Points, in no order, along strands that fork and pass close to each other.
Points whose rows are less than 39.5 apart are linked; no others are. Some points are linked to none.
<852>: [ 21  -3  17   4   8 -24 -14  19   7 -16  -4   2   7 -20  -9 -19  -1   4
   9  -4  11  11]
<339>: [ -9  -3  -4 -25 -14 -13   7  -5 -10  19  -3 -13   9  26 -13  16 -17  -8
   6  -4  10  26]
<955>: [ -9   0  -5  -3   1  -7  -1   7   9  -7  -3   5   3  -8  -8  17  -4 -15
  -9  12  26  18]
<817>: [-19 -10  -5  16 -10  -1  -7   4 -12   2   1  -6   9  -4  -4  12   4 -12
   0  17 -17  -3]
<1517>: [-25  18 -10   2  17  18  19 -13  19  -4   7   5 -22   1  13   7  10  19
 -20  -8  -3 -20]
<1616>: [-11  17  -9  -8 -10  16 -16  -8 -34   0   6  -9  -5   6  -7   6  17 -14
  18  24  24   6]
<690>: [-12  13   6  -5   9  -9   4  -4  -8   6 -23 -16   3  -6 -34  14   5   7
 -10 -15 -12  -7]
<1200>: [ 11 -18  -2  -8   0 -13  -3  25   4  -3   0  -8   4  -7  21 -15 -10  -9
  15  17  29  23]
<1061>: [  7 -33  13   9  -5 -16   9  24  -6  17 -25 -16  20   2  10   4 -16  -1
  -6   0 -35  -6]
<823>: [ 15 -12   2   4  -3  -8  -8   5   5  -6  26  12  -1   2  29 -29 -12  -2
  19   0   3   0]
<1607>: [ 24 -19   4  15   4 -12  -5  14  12  -5  11  17   4  -4  24 -30  -8  -1
  12  -4  -6   5]
<624>: [ -2  22   1 -12  -8  27   6 -23  -8  -2  21  11 -19  20  13   2   2   6
   0   8  24  -1]
<952>: [  4 -25  -4   0   7  -7  12  18  21  10  -9  -2   6  -3  24   4 -18   3
 -12  12  -3  13]
<1372>: [  4  -6   9  -7  12 -12   0  13   0   1 -13 -30  -4  -8  -9 -13   3  24
  10   0 -14  -5]
<1042>: [ -1   0  13  -4  17 -12 -11  14   5  -7 -27 -23  14 -32 -18   6   6   8
  -3  12   8  -8]
<1860>: [-20  12 -22  18  -2  22  -4 -10 -15   3 -12 -17 -10 -10  -9   4  34  -8
   0  16 -18 -18]
<1457>: [ 15   0   1  15  12  -8  -6  11  32 -19   1  28   2 -21  10  -5  -6  -5
 -11  -1   5   1]
<1373>: [ -6 -11  -1   4   9  -4 -17  22   5 -16   4  -7  -1 -26  14  -8   6  -2
   4  27  18   2]
<1347>: [ 14 -13   3  19  10 -12  -4  10  19  -3  -3   6   7 -19   8  -6  -6   5
  -6  -3 -27  -9]
<2033>: [ -7  28  -3  -5   7  22  -6 -10 -18 -13  -2   2 -30  -9   4 -26  34  18
   5  -1  21 -12]
<137>: [-20   3 -19  18  -5  12  -7  -6 -13  10   0 -21 -13   3  -1   2  19   2
   7  11 -28 -19]
<760>: [-16  16 -12   3  -2  20 -13  -5 -31  -2  -7 -15 -10  -9 -12  -3  32 -12
   9  19  13   0]
<1625>: [  5  25   7  -8  -5  32   4 -25 -12  -4  16   4 -25  17  -3 -24  20  20
   5 -12   6 -26]
<1197>: [ -1 -11  -5  21  -1  -9  -3   8  18   1  -8  12  15 -16   5  13  -6  -5
 -19  -4 -31 -13]
<1442>: [-10  -8  -5  -2   6   3  -5   9  -1  -1  -3 -18  -5  -5   6   2   8   3
   7  12  -3   0]
<1414>: [ -9   7 -17  11  -8  22 -14 -13 -21   0  16  -7 -16   2  14  -3  16  -2
  15  23  -7 -14]
<670>: [  3  12  10  -1  14 -10   0  -2   4  -3 -13  -7   0  -4 -28   2   5  12
  -8 -23 -11  -5]
<132>: [-11  11  -6 -27  -7  10   5 -13  -5   2  24  -9 -14  19  18 -10  -1  11
  23   8  33  -4]
<923>: [-20 -12  -2   7 -22 -15   3   5 -11   7 -24  -4  22   7 -20  31  -9 -13
 -21  -6 -20  -5]
<84>: [ -5   8   0 -13   0  -4  -1  -1 -21   5   3 -27  -8   8 -17  -9  13  12
  24  -1   6   1]
<1224>: [ -9  17  -4  -5  20   6  12 -11  21  -5   3  11  -8  -2  -1   8   4  15
 -23 -17  -2 -12]
<576>: [-12  14 -15  20  -2  27 -12 -14 -14  -5  19  11 -13   0  13   3  11  -6
  -2  16 -11 -10]
<561>: [ -2  -7  15  -4  11 -12  -2  18  10  -3 -34 -24  24 -32 -14  19  -5   4
  -6  14   6   0]
<1519>: [ -5 -21  -1   6   5  -5 -14  23   0  -4  -5 -24   3 -29  12  -5   8   6
  11  32   4   0]
<1350>: [ -9  16  -3   8  15  14 -11  -2  -1 -20  10   7 -20 -15  15 -13  19   8
   0   5  10 -14]
<884>: [  0  34   2  -2   7  34  -1 -20 -17 -17  10  17 -28  -9   4 -22  29  14
   1  -8  18 -17]
<1909>: [ -1  24  -1  -4  11   8 -13  -9 -21  -9   5  -9 -20  -4  -5 -28  30  19
  16  -4   6 -13]
<1626>: [  8   7   2  20  -1   0 -14  -6   5 -17  14  26   3  -8  -9   1  -5 -12
  -6  -3  -3   4]
<943>: [ -8  15  -8  -6  -3  12  -3 -10  -2  -8  18  10 -13  11   7   7   1  -6
   0  10  27  13]
<65>: [ 13   7  -2  -4 -23   3  -1 -17 -17  10   8  18   5  26 -19  23 -17 -19
 -11  -2   2  16]
<225>: [ 24 -31  15  12  -2 -22  12  16  -3  18 -24  -6  21   3  12 -12 -12  -5
  -6  -7 -25   5]
<1259>: [  1   7   0   5   4   6   0  -3  21 -18  23  22 -14   1  24 -13  -4   4
  -4  -1  16   2]
<966>: [  6   5  13 -19   5  -2   6   1  15  -9  16  -3 -17   8   3 -25   1  23
   8 -14  18   0]
<46>: [ 14 -20  12  -2   3 -20   4  26  12   0 -22  -4  17 -14  -2   1 -12 -10
  -3  13  23  27]
<379>: [ 14  -1  10  17 -16  -5 -25  -7 -23  -3  16  16  12   4 -11  -6  -9 -27
  15   6  -6   9]
<1066>: [  8   6  12 -26   2  -2   2  -5   3  -3  17 -13 -10  15 -14 -22   5  21
  14 -20  16   2]
<1733>: [  7   2   5   0  13  -4  -2  -1   6  -8   7  -6  -6  -1  -8 -18   8  21
   4 -13  -9  -9]
<1746>: [-18  26 -10 -10  26  19   9  -4   3 -11 -14 -10 -16 -21  -3   3  25   8
  -5  -2  23  -7]
<1516>: [ -9  24 -11 -23  -7  32  19 -29 -17  13   8  -6 -20  28  -3   8  10   8
   2  -2  10  -6]
<2019>: [ -8   0  -6 -14  17  -1  10   8  20   3  -8 -12  -6  -7   0   8  -1  17
 -10  -3  -3  -6]
<386>: [ -5  14  -3 -20  -3   5 -14  -3 -14  -8  19  -6 -17   7  16 -20   8   9
  20   6  33   3]
<993>: [ 17 -14   9  17  10 -12 -11  14  10  -6   9   6   1  -7  12 -21  -6   5
   8  -4 -21  -5]
<749>: [ 22  -3  10 -11  -9  -9   2  -8   0   4  27   8   8  14  11 -27 -17  -5
  26 -14  12   2]
<1139>: [ -1  14   3   1  -3  21  -2 -23  -8  -3  23   3 -23  16   9 -19  15  21
   9  -9  -4 -19]
<1693>: [  0  -7   0  -5  16 -11   6  10  18   2 -16 -11   4  -8  -5   8  -4  19
 -11  -8 -22  -5]
<878>: [-21   1 -16  16  -4  19  -2 -13  -1   5  12  14  -8  10  14  19  -2  -2
 -21   7 -23 -11]
<1332>: [ -7  -7  -2   8  -1  -6  -7   4  -4   2   4 -11  -1   2   0   0   1   0
   6   1 -16  -2]
<1229>: [ -5   2  -5  16 -15  -1  -6  -9  -4  -1  -3  29  15   2 -15  26  -4 -15
 -27  -7 -24  -5]
<1232>: [ 25 -20   4 -11   3 -12  14   8  14  12   6   2   4  17  16 -27 -11   8
  11 -16   3   9]
<1795>: [-28   4 -20   2 -12  11   2  -7 -19  12 -11 -13   2   6 -15  28   9 -11
  -6  13 -10   3]
<1377>: [ 11  15   6   4  -6  17 -14 -19 -21   0  18  16  -4   7 -14   6   1 -11
  -2   3  -2   2]
<70>: [ 10  26   0  -1   0  29   4 -29  -8   0   9  25 -16  12 -14  10  11   5
 -25  -9 -11 -10]
<793>: [ 22 -23   6 -19   2 -18  12  14  -1  17  -1 -15  10   8  30 -23 -16  -1
  25   5  17  17]
<1030>: [-13 -11  12   5 -18 -18   2   7 -19   3 -21 -12  19   8 -27  23 -10 -20
  -5  -5  -7   8]
<1710>: [ 15 -19  -1   5  -4 -10   3  12   8   6   8   8   7   6  29  -7 -15 -16
  11   1   5  18]
<924>: [  4   7   9 -12  17   0   5   7  24 -20   9   0 -21  -7  12 -21   2  26
   0  -3  21  -3]
<798>: [ -3 -18   0  27 -11 -13  -5   6   3   1  -5  16  17  -9  -3  11  -7 -14
 -11  -4 -32  -8]
<1997>: [-18   8  -2   3   8  17  15 -12  20  -5  17  13 -21  12  24   0  -2  11
 -12   1  -1  -9]
<1864>: [-17   5   1  -2  -1  18  17  -7  14   0  20  -1 -26  17  29  -5   1  21
   4   5   7 -15]
<1823>: [ 11  -9   9 -24  -1 -17   2  10 -11   7  -2 -32   0   7   2 -19  -9  15
  29  -4   9   6]
<1362>: [  2 -16   3   1 -14 -19  14  12  -1  11 -18  -1  15  15  -6  13 -20 -15
  -5  -8  -3  18]
<1551>: [ 12  -2   1  16  -1 -20   0   5  20  -4 -14  25  17  -5 -12   5 -15  -7
 -17 -21 -20  -1]
<1980>: [  4 -36   1  -2  -4 -12  10  18  -1  24 -19 -24  14   8  18   0 -13   6
  -5   5 -27   5]
<891>: [ 15 -12   4 -17  -1 -12  -3  12   0   1  12  -7   4   5  23 -17 -14  -6
  25   8  27  18]
<1170>: [ -6 -13  -5  -9 -16 -17  16   6  -6  21 -13  -5  10  28   0  15 -17  -3
 -12 -12 -16  10]
<1703>: [-13   1  -9  -4  -4   9   4  -4   8   1  15   8 -10  11  11  10  -6  -4
  -6   6   9   7]
<918>: [-16  18  -9   3  14   8   4 -11 -15   5 -20 -24 -16 -13 -21  -4  30  10
   5  -5 -11 -13]
<372>: [ -5  16 -14   8  -8  25 -10 -25 -27  12  12  -5 -15  15   3  -8  17   1
  14  10 -19 -21]
<222>: [ 17 -20  20  20 -11 -26   0  18   5  -3 -35  11  26 -12 -13   6 -17 -29
  -2  -2   5  11]
<1859>: [-16  -9  14  -3  -8 -18   0  13  -9   4 -27 -21  12  -5 -23  23  -6 -14
   1   5   7  10]
<469>: [ -3   9   2  -8  17   4  -1  -5  -3  -6   2 -19 -17   0  -9 -24  24  29
  13 -11  -5 -19]
<236>: [  6   4   4  -1 -12  -3 -11 -11 -23   9  14  -5   5  12 -11  -7  -3  -4
  18  -5 -11  -4]
<585>: [ -9   6 -12  13  -6  16  -7 -20 -22  12   9  -8 -10  16  -5   1  10   3
   9   5 -38 -17]
<253>: [ -3   5  -3  -8  -9  -4   9 -13  -4   4   0  10   0  19 -17  18 -10 -10
 -15  -8   0  17]
<1727>: [-18  -1 -13  19   5  12  -2  -2  15  -6   8  16  -8  -9  17  15   1  -3
 -19   8 -18 -17]
<1759>: [-15  28 -19  -5  -4  36  16 -23 -21  13 -16 -17 -28   6  -7 -10  28   3
   5   4   2  -5]
<1679>: [ 10 -16   4 -16   5  -9  18  11  11   9   8 -12  -4  12  14 -17 -12  17
   7  -6   4   7]
<672>: [-12   8  -4 -13  23   0  10   5  12  -1 -19 -26  -6 -19 -10   9   9  21
  -7   5   2  -6]
<1580>: [ 10   7  14  -3  11  -9   7  -4  14  -5   3   2  -5   4 -21  -8   2  15
  -4 -26  -4   2]
<2055>: [  4  -4   2 -34   0  -5   6   2   5   3  14 -14  -9  15  19 -24  -7  18
  29  -7  24   1]
<1817>: [  5  25  10  -9   8  22   6 -21   3 -11  18  10 -18   9 -15 -17  16  21
  -7 -19   6 -11]
<1536>: [ 12  13   6   0   3   2   5 -12  21 -15  16  30  -9   7  -7  -8  -5   2
 -11 -14  17   9]
<1900>: [ -9   1  -8  15  13   4  -6   4  24 -14   5  11   1 -23  13   6   1  -1
 -13   8  -8 -11]
<346>: [  4 -31   2   3   2  -8   7  22  19  12 -30 -11  25 -26   8  15  -8   1
 -16  23  -6   2]
<1834>: [  4  -3   1   1  -2 -14   8  -3   8   5  -5   5   2  11 -14   2  -7  14
 -16 -24 -30  -6]
<1233>: [ -5  18   3   1  16  -7 -14   6  -3 -17  -9  -4   6 -29 -17   7  15   2
  -5  -2   5  -5]
<247>: [  5 -16  15   1   1 -19   1  24  10   1 -32 -11  19 -24 -15  11 -11  -8
  -6  11   9  11]
<623>: [  1  24 -10 -17 -13  32 -11 -19 -39   7   6  -4 -10  16  -7  14  10 -13
  10  20  26   8]
<1101>: [  5  -3   7 -19  -7 -14  -4   2 -20  10   4 -25   1  12  -8  -9  -5   6
  31  -2   6   6]
<1025>: [  7  -2   4 -34  -4  -1  11  -7   4   6  26  -4  -2  24  12 -22 -11  14
  25 -17  31  -6]
<242>: [ 18 -30   5  10   7 -11  10  24  15  11 -19  -2  11 -15  22 -11 -14   2
 -12  21  -2  13]
<367>: [ 18 -24  19  11  -4 -25   3  15  -2   8 -15   0  16  -4  -4 -11 -10 -11
   2 -13 -21   3]
<250>: [  9 -14  19   8  -8 -32   7  14   0   5 -31   3  20   0 -16   6 -22 -22
 -10 -11   0  14]
<999>: [ -2   4  -9 -22 -14  11   3 -22  -8  14  27   0   0  28  14   5 -20   1
  19   2  13   2]
<1929>: [ 13 -21  21  19 -14 -18  -9  19  -1  -4 -17  13  21 -14  -7   5 -11 -34
   6   5  11  17]
<456>: [ 22 -15   7  18   6 -14   2  12  24   0 -11  23  11 -12   5  -8 -14   0
 -11 -14 -23   1]
<357>: [ -5   0   5  20  -1  -5 -21   3  -4 -20   0  16  13 -30 -13  12  14 -21
  -4  14   7  -1]
<941>: [  9   8   8   4  16 -14 -16  12   4 -22  -8  -1   1 -24 -14  -5   8   2
   1  -1   8   2]
<1975>: [-19   8  -1  -4  -3  -4   4  -8 -16   8 -16 -19   3   9 -33  21   6   2
  -6 -10 -15  -2]
<187>: [ 15 -19  -3  15  -6 -17  11  19  19   7 -18  24  15   1  10   2 -15 -23
  -5  -4   4  21]
<970>: [  4   5  -3  -2 -19  -6   6 -13  -8  11  -2  15   7  32 -23  16 -12   0
 -21 -18 -21   5]
<1302>: [ -6  27   0 -15  26   4   7  -3  12 -13 -10   0  -6 -15 -11   4  14   8
 -11 -14  17   0]
<404>: [ 11 -21   5  -3   4  -9 -12  28   1  -1  -3 -21   5 -15  18 -14  -7   3
  15  22   8  11]
<1252>: [ -8   5  -2 -16  11   1  14   4  16   0   5  -9 -14   7   2   3   0  15
  -6  -5  11   4]
<1914>: [-21  27 -20  -8   6  31  11 -18 -20   5 -14  -2  -9  -3 -20  26  19  -9
 -19   5   6   5]
<1499>: [ 21  -4   6   5 -12   4   2 -13  10  -2  31  25  -4  20  10 -21 -13   3
   7 -21  -6  -3]
<765>: [  2   0   0   7 -12 -11   5  -5  -4   7  -7  10  10  23 -14  11 -14   3
 -20 -24 -38  -4]
<781>: [ -3  31  -5   1  19  16   2 -17   0  -8  -6  20   5 -17 -21  19  12  -8
 -24 -20   4  -8]
<1627>: [ 10 -23   4  -4  10 -11   6  32  13   2 -20 -11  11 -21  12   0 -13   2
  -6  26  15  22]
<1491>: [ 15  -6   6   4   2  -4   4  -5  16   0  19  13  -6  12   1 -20  -8   9
  -2 -22 -16  -4]
<566>: [-20   1 -19  24 -11  28 -13 -12 -14  -2  12   7  -5  -6   2  19  15 -15
  -6  23 -20 -13]
<962>: [ 10  13   7   3  -1   5  -2 -12  14 -19  24  23 -13   9   7 -17  -2   4
  -1  -8  15   0]
<1554>: [ 22 -11  14   5   0 -24  -4  23   6  -4 -10   4  12 -11  -5 -16  -8 -13
  10  -1  20  24]
<1538>: [  4 -20  -4  -7   9  -5  10  21  31   7 -34  -3  25 -23   8  20 -13   6
 -25  13   2   6]
<1141>: [ -8 -12  -7   1   3  -3  11  11  21   1   3   2  -2   6  22   9 -14   0
 -13   6   4   8]
<2005>: [-14  -3  -9  -5   4   7   4   3   7  -2  17 -13 -22  11  36 -11   0  12
  14  17  11  -7]
<1812>: [ 16  -5   1 -12  -7  -5  17  -3  24   4  18  15   1  20   7 -12 -20  -2
   4 -17  21  17]
<1088>: [-16 -10 -12  24 -11   9 -17  -6 -11  -1   8   6   0 -10   3  15  10 -12
  -1  20 -15  -6]
<1638>: [  0  18   2 -29   1  11   0 -15 -10  -2  16 -11 -13  17 -11 -20  15  19
  16 -12  30   2]
<836>: [-24  -4 -15   5 -10  -3   5  -1  -2   6 -14   4  12   3 -12  32  -3  -3
 -26  -1 -20  -7]
<656>: [-19   7 -10  -5  -5   6   3  -8 -20  11  -7 -19  -5  11 -17  17   9  -4
   2   7  -3   4]
<68>: [-19  13  -6 -21   4  15  23  -6  14  -1   7  -6 -22  17   2   3   8  20
  -8  -8  14  -8]
<1196>: [ -8  -5  -8   0 -15  13   5 -16  -9  15  26   3  -5  29  30   1 -16   5
  15   2 -16 -10]
<1925>: [ 22 -30  10   5   1 -15   7  22   7  11 -11  -5  13  -2  22 -10 -11 -11
   8   7  -1  16]
<1820>: [  7  -6  -2   6  -9  -1 -14  -4 -10  -2  30   7  -1   8  29 -22 -10  -3
  25   7  -2  -5]
<1657>: [ -3   9  -5  18   0   7 -15  -8   5 -17   8  23   4 -14  -9  14   7 -21
 -14  12   4   2]
<353>: [ 12   6   6  -5  -9  -5 -19  -2 -14  -8  21   8   4   5   3 -18  -6  -8
  19   1  20  10]
<607>: [ -4  13  -2  10   4  17 -10  -9  -9 -15  22  15 -14   2   7  -4  12   0
   1   8  -1  -8]
<1294>: [ 12 -19   9  12 -11 -16  -9   2 -20  10   8  -1  20   5  15 -15 -17 -21
  25  -2 -23  -1]
<1572>: [  2  24   3 -28  -7  33   9 -23 -18  -4  18   4 -20  18   1  -5  10   7
   3   3  35  -2]
<1758>: [-19  19  -9 -15   5  19  19 -19  -5   8   4 -13 -26  17  -6   1  15  17
  -2  -5   8  -6]
<582>: [ -1   6   0   8   1   5 -13   5   8 -20  21  18 -14  -6  25 -10  -1  -7
   0  10  27   8]
<577>: [  9 -13  -3   7 -10  -7 -11  -2 -13   8  21   2  12   4  25 -14 -19 -20
  26   3  -8   1]
<1328>: [  0 -18  -5 -14  -8 -13  18   2   2  22  -1 -14   5  27   9   3 -18   4
   5 -12 -14  10]
<2070>: [ 22 -13  -1 -10 -11  -7  19 -10  13  18  15  22   6  32  15 -18 -21  -4
  11 -27   9  10]
<354>: [-12  23 -14  14   9  36   5 -21  -8  -2   1   7 -26  -2   7  -2  24   8
  -7   4 -18 -23]
<554>: [  3  10   2  13   1  13 -11 -14  -5  -8  25   8 -14   2   6 -18   9  14
   8  -4 -17 -15]
<1757>: [ -3   4  15  -9  12 -16  -5  16 -10  -4 -19 -31   0 -16 -26  -2   6   9
   6   9  10   3]
<196>: [ -7   7  10 -17   6 -12  -2   5 -11  -3  -8 -25  -2  -2 -22  -3   6   8
  13  -4   9   7]
<157>: [  6   6  -3  15 -12  13 -10 -16 -16  -1   6  26   2   7 -14  25  -2 -12
 -20  -1 -27  -6]
<2051>: [-14  -8   1 -15  -8 -13   4   4 -12  11 -16 -22   8  11 -16  22 -10  -9
   3   5  13  21]
<1685>: [  0  -9  12  19 -25  -6 -23  -4 -31   3   9   2  15   6 -13   6  -9 -25
  14   7 -19   0]
<251>: [ 23   1   2  12   6 -11   4  -2  26  -4   5  25   0   3 -10 -16 -10   8
  -9 -28 -12  -1]
<1805>: [  6   5   4 -21  -9   5  14  -9  16  -1  26  11  -7  28   8 -14 -11   7
   8 -15  29   3]
<14>: [ 10 -20   3  21  -2 -13  -8  22  23 -10 -10  18  20 -33   7   9  -2 -17
  -8   8   0  -1]
<1579>: [ 13 -17  -3  19   5 -13 -12  20  18 -15   1  23   7 -27  11  -6  -5 -13
  -1   9   4   5]
<297>: [ -1  -6   0   4   5  -7 -14  13   9 -13  13   3  -3 -12  13  -4   1  -3
   5  13  12   9]
<298>: [-11  -3  -8  -3  13  -2  -1   9  33  -2 -25   1  24 -30   3  33   6   0
 -18   6  -3 -15]
<1052>: [  7 -25   5  18  -5 -14  -4  18  22  -2 -23  13  30 -32   3  17 -10 -17
 -11   7 -11  -7]
<1611>: [  4 -30  14  15 -14 -18 -10  22  -8  -3 -14  -6  18 -17   0   1  -6 -23
   8  17   6  13]
<89>: [-16  12 -11  -8  21   1   9   1   4   9 -21 -27 -11 -11 -13   4  20  18
  -1  -3  -8 -12]
<1410>: [  8 -39   8  17  -6 -11   2  26  13   8 -29   0  26 -22  14  12 -11 -10
 -14  22 -12   2]
<1767>: [  3  34  -4  -3   8  29   7 -26  -9  -4  -2  24  -8  -2 -20  16  10  -2
 -27 -13  -2  -7]
<885>: [ -1  13   0  -3  21   1  -5   4  13 -20   6   1 -14 -17  10 -17  12  19
  -3  -1  13  -6]
<929>: [ -6   3  -2   6  12  -5  -8   7  19  -9 -19   5  25 -36  -7  29   7 -12
 -16   6   3 -14]
<1962>: [ 28 -16   3  13   4 -21  17  15  22  13 -17  25  11   8   3 -12 -17 -12
  -6 -16   1  18]
<698>: [  8 -14   3 -23   9  -8  11  14  16   1   7 -17  -9  10  24 -20  -6  23
  16   2  19   7]
<910>: [ -5  26   0 -25   1  23   3 -16 -22  -4   8  -9 -19  15  -9 -11  19   7
  11  -5  29   4]
<18>: [ -8  21 -14 -16 -12  28   4 -25 -28  11   6  -7 -13  23  -8  17   8  -4
   3  15  12   5]
<1836>: [-18   3  -6   3   3   3 -14   7 -16  -1  -5 -23  -6  -9  -2  -1  21  -1
  15  21  10  -2]
<35>: [ 19  -4   1  -3 -17   7  11 -19  16   8  23  32  -1  32   9  -9 -16  -4
  -1 -24  -1   4]
<1886>: [ 15   7  10  20  -4 -16  -9  -4  11 -10   0  31  12  -4 -17   0 -10 -12
 -11 -19 -10   6]
<203>: [  9  -3   2  -2 -25  -6  -7 -13 -23  14  10  10  13  23  -6  15 -20 -21
   8   3  -3  12]
<1241>: [  5   6   2  -4  -3  -6 -23   1 -12 -15  17  -1  -7  -2  12 -22   7   4
  20   6  18   3]
<155>: [  0  16  -1  -2  14   3  12 -11  28 -13   6  18  -7   1   0   7  -2   7
 -18 -15   9   3]
<1723>: [  8 -11  20  -3   7 -20   2  14   0   6 -22 -26   7  -3 -19   1  -6  14
   5  -9 -19  -4]
<2012>: [-14 -13   6   9   1 -13  -6  13   0   2 -26 -14  18 -23 -17  22   3  -2
  -7   6 -18 -17]
<996>: [ -9  14  -7   3  25   8  -5   7  24 -19  -7   2   1 -31  14   8  11   7
 -14  10   7 -18]
<1375>: [  7 -21  -3   9  -7 -12   0  12   7   4   1  12   8   0  10   4 -14 -22
  -3   5  -2  22]
<375>: [ -3 -24  -6 -12  -2  -8  15  15   4  20  -6 -22   2  17  14   1 -13  13
   1  -3 -22   3]
<1379>: [-19  -3 -18   8  -7   5   5  -5   4   5   3  14   0  15   3  23  -5  -2
 -25  -1 -24   0]
<1940>: [ -2 -10   2   9 -31  -3 -10  -9 -31  15   2   2  22  17  -4  18 -19 -25
   6   9 -16   6]
<24>: [ 26 -21   6   4   0 -17  19   8  12   8  -5  13   5  14  11 -14 -13  -5
   3 -20  -6  12]
<1216>: [ 16  14   6  -4  -4  23   3 -28  -2  -2  25  25 -14  23 -11   2  -1   9
 -13 -13  -5  -6]
<640>: [-14  24  -5   4  19   9  -2  -7 -10  -6 -16  -3   3 -26 -25  16  23  -4
  -6  -5   0  -4]
<172>: [-16   6 -15   6 -12   0  -2  -7  -4   2 -18  17  24 -12 -21  38  -1 -14
 -30  -2 -12  -5]
<555>: [ 12 -19  21  12 -11 -18  -9  12 -16   4  -7 -14  11  -3  -1 -15 -10  -9
  20  -4 -21   3]
<116>: [  0  -2   2 -20 -15 -10   4  -8 -19  15   7 -15   7  18 -11   2 -15  -3
  23  -7   7  14]
<530>: [ 21   6  13   6 -18  -6 -24  -9 -20  -8  21  13   9   5  -3 -14  -7 -16
  15  -3   7  11]
<906>: [-19  18 -15  -2  27  17   2   2  15 -12 -14  -8  -9 -27  12   8  19   7
 -11   7  10 -16]
<149>: [ -6  -2  -4  11   8  -6   4   3   9   7  -5  -4   2  -5  -5   4  -2  13
 -13 -15 -40 -16]
<1497>: [ 10 -14   8 -15   6 -11  -3  17  -3   5  -8 -36  -2  -4   3 -22  -1  21
  21   9   5   5]
<1937>: [-29  11 -22   1  -5  23   8 -13 -22  13 -19  -8   0  -3 -19  33  19 -16
 -20  11  -6  -3]
<355>: [ 15  14  11 -14  -4  16   7 -20   2   2  25  14 -11  24 -19  -9   3  15
  -5 -23   3  -6]
<782>: [ -6 -24  10  10  -5 -11 -13  23  -9  -2 -10 -18  14 -21   0   6   4  -9
  11  23  -3  -1]
<1862>: [-20  13 -10 -15  -6  16   1  -9  -5   4  14 -17 -21  19  29  -8   5  11
  21  17  18  -9]
<642>: [ -9  30  -8  -4   9  22   4 -16 -25  -3 -14  -1  -5  -8 -26  15  22 -11
 -10  -1   9   3]
<1606>: [  3  -7  -7  -1   9  -8   5  15  38  -2 -25   8  22 -18   2  24 -13   2
 -25   1  -2  -3]
<1932>: [-15  24 -18  -3   3  20   8 -20 -22   7 -19 -24 -21  -1 -17  -3  32   2
   6  -3  -6 -10]
<1159>: [-15   6  -7  14   8   3 -14   4   7 -16  -7  11  23 -40  -6  22  20 -17
 -11  13   4 -10]

A fork is a point with three links, a tip a point with one. Leave the first point through the second and follow the links. Name the first fork or tip that comes.
<1572>, <624> | <242>
<884>, <2033> | <46>
<1302>, <1746> | <836>
<357>, <1657> | <1347>
<642>, <1914> | <884>
<1820>, <577> | <1519>
<1159>, <929> | <1457>
<2019>, <1252> | <576>
<1703>, <943> | <607>

Follow the links from the first point to the second, and from the first to the third. Name the last point that the two ways share.
<89>, <1516>, <1685> | <2019>
<1233>, <624>, <1372> | <46>
<1836>, <1572>, <1817> | <607>
<817>, <1767>, <242> | <607>

A fork is a point with three links. Follow the links from the first point to the second and name the forks in between, in order.
<1442>, <242> | <576> > <607>
<1980>, <404> | <1519>
<2070>, <247> | <242> > <46>
<1141>, <1491> | <242>
<247>, <1823> | <1101>
<642>, <698> | <46> > <242>
<952>, <554> | <607>
